Points on a hilly landscape, in no order, each with its height.
A ball rolls from a point to the lowest of its 2 nearest points, and stops where none of them is lower. Distance is the straight distance between rows; heights are no part of it.
Sos: [191 148 185 144 120 123 119 130 136 109 158 118 109 124 114 110 115 127
 127 148 153 125  86 118 133  84  84 109 135]  height 572
regi: [131  82 171 111  99 138 119 152 157 111 174 118  95 141 123 217 155 151
 117 156 132 119 158  92 195 123 178 144 108]  height 701
vegen: [ 96 173 116 125 136 129  75 184 187 121 168 186 118  69 140 107 111 111
 106  85 106  85  93 130 119 121 137  62 128]  height 660
getos: [160  88 159 134  92 134 137 158 150 104 164  99 132 149 142 210 171 147
 110 135 119 144 165 123 206 124 184 161 125]  height 731
gobe: [125 162  85  81 150 113 148 114 139 119  90 130 131 118  93 122 126 117
 165 137 101 169 151 115 178 221 139 141 136]  height 166
dudak: [127 124 143 137 148 131 107 187 166 112 137 143 111  74 170  86 133 111
 120  77  80  79 134 140 120 136 130 126 149]  height 501
tukep: [165 116 168 113 169 140 104 121 115  86 118  74 149 111  67 168 108 138
 159 171 128 128 114 108 157 177 158 162 131]  height 438
norof: [133 126 124 135 174 186 116 123 157  82 137 162 190  48  85 150  97 104
  95 115  99 100  60 139  99 117 120 124  94]  height 603
deri: [108  88 163 105  88 153 124  77 100 143 125  79 119 189  99 163 130 128
 158 180 152 169 106 117 112 146 175 179 118]  height 285
Fifut: [122 152 125 133 165 163 125 154 154 101 112 123 169  55 101 113 100 104
 122  74  94 115 112 148  99 126 127 168 145]  height 602
Sudi: [164 114 126 168 126 138 139 160 139 121 140 156 116  94 215  70 147 118
 104  78  97 103 144 141 106  77 103 121 170]  height 369
liki: [130 118 134 104 121  93 140 103  66 148  78 125  73 177 172  87 167 108
 185 183 109 131 154 137 120 195 150 131 137]  height 365
Pudu: [205 119 167 104 147 104 108 152 127  67 138  71 138 120  79 136 120 129
 155 177 114 134 129 125 186 175 160 142 142]  height 481
Baz: [143 148 100 122 137  80 121 106 149 116 139 173 195 131  76 130  82 102
 117 148 152 155  89 134 163 113  95  53  75]  height 674
metov: [135  96 105 180 132 157 184 141 149 117 130 140 110 108 206 111 175 136
  84  93 100 113 149 137  89  55 120 105 175]  height 283
fitap: [127 133 104 156 147 108 120 181 119 115 109 141 145  85 177  63 138 107
 132  79  75  90 149 166 109 151 125 133 153]  height 541
lasi: [165 130 111 179 113  89 135 130  51 144  88 130 127 130 198  65 155 137
 147 131 135 102 146 153  62 123 116 143 147]  height 554
Temed: [ 62 144 138 103 116 136 124 132 133 185 152 165 103 126 127 141  97 138
 116 115 150 112 122  94 121  84  84  89 106]  height 253
Zim: [182  96 162 153 104 141 137 144 159 107 143 136  60 123 184 117 183 149
 100 136 130  94 127 135 117  74 129 104 123]  height 402
mulo: [188 199  74 182 144 126 119 130  96  96 130 150 156 117 122  58 125 113
 111 102 147 142  86 171  75  95 109 137 139]  height 815
Zub: [145 145 155 108 114 126 139 109 133 170 172 147 143 143  99 166  75 146
 104 136 140 140 128  92 164  57  70  65 107]  height 519
Lolu: [108 128 139 117 158 133 115 168 163 107 136 116 144  68 130 110 112 103
 135  74  76 109 151 137 130 157 142 154 149]  height 546
Zisem: [ 41  71  78 140 126 159 138 151 150 136 100 139 107 149 174 138 195 165
 111 123 101  88 189 134 134 137 158 152 160]  height 382
Dud: [142  99 137 154 118 130 133 164 141 125 132 144  86  99 197  98 169 141
 114 108 108  84 131 132 115  91 124 114 135]  height 432
Keto: [191 119 126 128 169 148 115  86 110  67 119 126 180 111  65 146 130 108
 129 173 151  98  38 148 125 131 121 124  62]  height 209
gifo: [153 146 138 105 134  72 113 104 147 136 137 136 160 148  71 148  84 123
 133 145 156 155 128 128 189 113  91  60 106]  height 618
luso: [188 144 166 110 115 149 120 145 171 110 207 170 105 118 129 132  96 141
  79 109 115 119  98 100 150  52  80  61 144]  height 670
Gigus: [167 129 130 111 163 114 114 102 122  83  96 121 168 115  58 140 116 112
 143 172 145 131  79 140 138 150 129 110  94]  height 387
Zat: [ 90  93 107 112  97 140 149 148 149 141 161 121 154 154 155 203 151 139
 102 105 119 164 184 122 184 163 172 178 136]  height 317
liten: [ 76 108 113 122 117 133 151 149 148 173 145 164 103 118 163 141 130 146
 101  87 114 113 164 124 137  91 107 111 112]  height 254
pil: [152 118 172 119 129 142 128 113 147 144 162 109 149 123  93 172  80 158
 127 146 136 136 117  80 167  88 103 101 119]  height 457
Pupen: [105 164  78 152 161  87 118 167  90 107  91 158 138  93 169  59 155 105
 149 104  82  98 143 161 113 187 139 112 147]  height 567
fosof: [166  74 137 143 110 130 131 153 164 110 135 111 100 140 162 177 187 162
  97 140 105 119 196 140 178  96 177 133 120]  height 769
vegur: [ 70  99  85 129  86 155 151 107 137 154 133  82 148 179 140 166 155 153
 104 119 155 154 156 132 122 167 163 201 147]  height 320
pegu: [ 98 154 116 114 141 134 138 105 119 178 119 145 164 122  95 139  60 140
 123  97 159 155 120 112 120 114  70 112 120]  height 619
vam: [105 156 129 131 168 144 103 138 113 120  90 131 144  93  87 128 101 121
 140 115 147 112  77 133  95 131 119 143 120]  height 450
lopiv: [ 26  89  80 117 120 142 132 116 155 160 130 125 100 167 157 144 180 150
 106 144 118 105 182 132 141 156 159 147 137]  height 430
Fuvun: [117  99 147 108 112 140 139 146 143 138 169 117 157 120 128 190 110 144
 117 104 119 159 166  99 192 136 160 160 132]  height 359
Geg: [153 105 169 125 117 137 141 130 139 127 166 100 146 123 110 167 111 159
 125 132 131 148 134  93 161 102 130 151 130]  height 406
Vuba: [ 92  97 132 131 104 151 144 107  98 146 101  88 102 161 157 111 172 132
 150 152 142 122 142 139  69 149 140 176 120]  height 542
nakad: [158 189 118 176 153 140 147 119 104 111 134 135 133 102 135  80 106 114
 102  83 140 142  83 136  72  84  87 137 165]  height 751
tofa: [ 52 138 124  78 124 109 128  79 111 176 107 146  90 165 128 116  99 107
 160 143 145 149 120 119 130 162 117 123 124]  height 714
lilag: [103 159 144 143 152 142  95 179 151 111 128 144 116  66 111 115 116 113
 132 114 128  87  86 127  97 141 129 125 131]  height 537
mudus: [114 119 135 100  86 156 129 128 156 157 171 142  92 164 102 210 134 153
  78 143 134 138 180 100 155  57 134  96  87]  height 627
zotos: [167 159 170 150 114  75  78 110  58 149 111 119  91 166 145  88 140  93
 165 170 141 123 102 150  95 126 138 115 111]  height 319
Sog: [188 110 174  94 142  95 101 129 146  94 157  90 131 139  84 171 110 137
 159 180 126 137 136 101 222 156 153 124 127]  height 515
gup: [199 144 165 144 145 146 119 128 157  88 161 129 157 125  90 129  90 136
 119 141 138 136  75 126 143  93  76 105 136]  height 508
siz: [144 154  93 111 149  90 126 106 107  99  82 136 162 126  71 116 119  98
 151 133 148 146  95 137 122 159 142 115 104]  height 290
laf: [ 45 125 117  85 113 128 118  46  99 183  95 132 109 177 104 116  71 108
 142 145 149 151  85 132 104 156 115 145 136]  height 694
tago: [ 55 122 111 119 103 158 160 119 140 186 153 145 105 149 146 138 134 138
 104 116 149 127 143 115 100  86  91 121 110]  height 179
vaz: [189 124 195 152  91  99  99 124  82 133 129 112  68 157 165  93 168 106
 159 191 143 107 110 150  90 102 137 115 116]  height 286
Roni: [189 104 181 131  98  88 130 118  76 132 109  88  93 170 142 105 164 112
 168 187 135 128 147 151  99 144 149 142 122]  height 250
Migab: [116 122 130 170 101 110 130 117  60 158  87 126 106 156 190  88 164 127
 160 132 145 116 127 144  67 124 125 138 121]  height 523
dil: [118 202 109 181 154 135 112 130 110 132 120 151 131  87 131  86 106 122
 121  94 153 119  78 133  77  94 107 129 133]  height 689
gari: [ 40 107 106 117  98 149 148  77 120 168 110  99 110 179 129 112 146 134
 127 140 145 135 122 143  73 148 139 185 127]  height 509
pape: [124  99 131 119 135 106 139 135 126 145 123 114 117 124 146 123 130 134
 142 107 124 140 161 125 156 146 125 145 127]  height 172
sevu: [111 152 117 104 119 112 144 118 127 185 152 151 160 135 106 144  63 140
 111  90 145 156 143 104 152  79  66  86 115]  height 573
Zedel: [ 96  89 114 134 144 126 140 161 108 134 106 114 119  99 173  95 144 135
 144  95  97 113 167 130 122 172 135 166 143]  height 115
laluz: [113 107 160 106  98 160 120 148 171 136 171 127  79 150 106 213 166 162
  87 145 129 116 169 102 161  90 170 114 102]  height 663
mude: [136  90 127 127  72 134 138  84 103 151 116  65 121 205 124 153 153 134
 153 149 147 176 152 135 101 165 172 179 127]  height 259
geded: [103 129 111 107 164 120 137 160 121 113  97 110 122  87 138  95 140 114
 150 116  73 121 160 127 142 212 147 165 154]  height 66
pudo: [167 125 150 106 105 152 159 131 158 126 205 152 104 123 127 158  93 145
  64 115 109 144 130  87 149  25  97  67 128]  height 640
Bog: [ 54  85  95 139 126 150 145 152 155 156 113 155 108 127 175 136 175 156
 105 101 105 100 176 136 124 101 132 124 129]  height 324
mim: [149 176  92 159 136 104  99 110 138 112 135 170 188 120  87 103  88 112
 114 130 171 149  74 148 126  93 100  84  95]  height 738
vata: [121  99  91 173 105 152 156 126 108 145  76  99 126 182 176 104 198 155
 141 149 138 118 179 156  60 112 134 142 165]  height 463
Semir: [ 14 106  91 121 107 139 144  99 136 175 117 132  99 168 159 113 153 132
 119 136 136 106 143 141  96 136 122 144 124]  height 474
sebo: [144 133 139 139 179 171 115 104 131  94 122 133 173  79  69 168 103 121
 109 144 134  91  51 138 110 128 107 120  73]  height 456
Poda: [198 113 170 160 100 115 109 143 118 113 140 127  60 132 187  98 179 127
 134 160 146  80 114 135 109  87 126 107 127]  height 335
kefib: [194 135 148  91 144  67 113 108 145  93 129 106 138 153  70 137 113 118
 167 186 127 167 142 118 214 165 144  92 125]  height 547
gota: [134 124 142 118  99 142 168 121 151 156 179 139 103 148 132 172 124 153
  88 124 133 148 162 104 149  41 111  84 104]  height 585
fupib: [105 162 121 138 145 139  80 186 172  88 147 178 137  52 126 100 117  99
 119 117 117  89  61 127  99 131 148  90 118]  height 605
gifar: [156 159 146 144 141 157 119 137 168 115 159 155 161  91 104 129  76 129
 101 109 126 127  84 120 125  78  78  89 133]  height 424
mam: [101 151  96  90 173 130 137 148 145  94  94 126 145  80  97 126 127 103
 155 119  76 151 145 123 152 210 161 162 142]  height 114
Zazuf: [ 85 142 118 107 119 123 123  68  99 187  98 135 143 163  96 125  65 124
 150 115 170 157  99 129 101 127  96 132 116]  height 666
Nipe: [110 176  97 115 164 109 111 126  89 108  76 138 130 106  91 105 128  99
 161 140 142 124  97 141 101 169 141 138 118]  height 364
bovog: [130 148 139 128 120  71 105  92  65 153  88 137  88 190 160  84 143  92
 180 156 132 145 130 142 120 158 132 107 118]  height 345
zitig: [107 167  70 112 158  73 137 144 139 120 105 156 158 107 110 100 115  90
 145  93 103 161 139 145 155 169 118  96 122]  height 624
fide: [ 89  93 138  99 115 149 130  84 119 136 134  93 141 163 103 178  98 146
 143 156 157 155 131  95 149 175 162 185 131]  height 318
Zuge: [ 89  86  91 104  85 128 161 114 129 149 143 109 168 161 133 179 113 146
 116  94 153 171 159 112 162 182 160 198 138]  height 268
mer: [113 107  96 164  89 117 138 113  84 153  61 133 124 189 199  96 184 142
 161 155 136 118 162 166  73  94 137 112 149]  height 495
Lifu: [157 136 156  93 146  73 117 118 144 128 135 124 112 142  96 140 121 118
 148 150 132 145 151 116 199 141 123  84 119]  height 578
rurif: [129  91 134 126  99 127 144 114 122 147 132  87 121 164 142 152 155 145
 144 135 146 155 169 128 148 132 153 156 116]  height 221
nom: [ 68 108 108 151 112 184 150 114 141 151 135  83 129 170 141 154 181 152
 100 128 142 127 161 128  92 146 141 188 152]  height 366
togul: [140 175 112 163 147 121 120 160  89 115 106 128 138  91 136  80 124 120
 129  93 133 106 108 159  76 137 112 153 139]  height 626
sukov: [154 159  87 171 140  92 131 146  62 132  83 133 149 107 168  54 137 133
 136  88 119 110 139 168  78 147 115 153 147]  height 581
vasul: [161 154 121 141 156 180 120 141 153  76 128 150 182  65  93 100 106  93
 105  99 108 117  76 161  88 105 123 147 140]  height 669
Nafa: [168  88 133 114 107  86 141 106  78 130  97  82 115 167 147 116 153 135
 170 146 130 152 171 137 117 181 157 156 131]  height 213
zif: [147 179  70  98 147  77 146 117 113 101  70 146 144 115  92  97 149  90
 160 142 122 161 125 135 141 208 146 124 115]  height 218
tesas: [ 88 178  89 140 161  92 125 150 126 117  99 157 115 103 145  84 132  99
 151 114 115 119 130 137 139 180 126 109 130]  height 594
kul: [119 160 155 127 129 140 117 145 149 157 154 161 121  96 115 136  83 136
 103 120 141 103 101  97 126  79  94  75 123]  height 333
leg: [110 101 113 175 123 180 168 132 127 139 109  84 122 152 166 129 199 150
 113 129 129 134 169 132  79 120 145 169 163]  height 417
Faru: [154 103 162 111 145 141 119 108 110 106 129  80 170 136  85 203  83 156
 147 148 139 144 122  88 179 171 154 172 126]  height 398
veb: [115 108 125  87 146 148 124 108 119 117 123 104 160 125  84 191  77 146
 137 132 134 158 125  87 177 205 165 183 146]  height 361
Muz: [181 157 149 126 133 164 125 151 194  98 200 175 144 111 119 116  82 115
  91  91  97 129 108 123 134  70  78  67 161]  height 713
Kofaz: [207 135 187 135 119 142 115 146 163  95 191 151  85 126 135 113 123 144
 103 126 139 114  85 115 147  81  89  84 146]  height 625

Call two points neighbours if one is among the 2 nearest of the other. Go from one point of each pair to the other, from neighbour to neighbour, staying as low as possible. Name the highest point that can't be avoided.
Keto, tago -> mim
geded, dudak -> zitig
siz, Keto -> Gigus
tago, Zuge -> Vuba
Nafa, metov -> Dud
gota, Zuge -> luso

For each start below, name the point where the ball stops.
Baz -> geded
tofa -> Zuge
lasi -> Zuge
tukep -> geded
Vuba -> tago
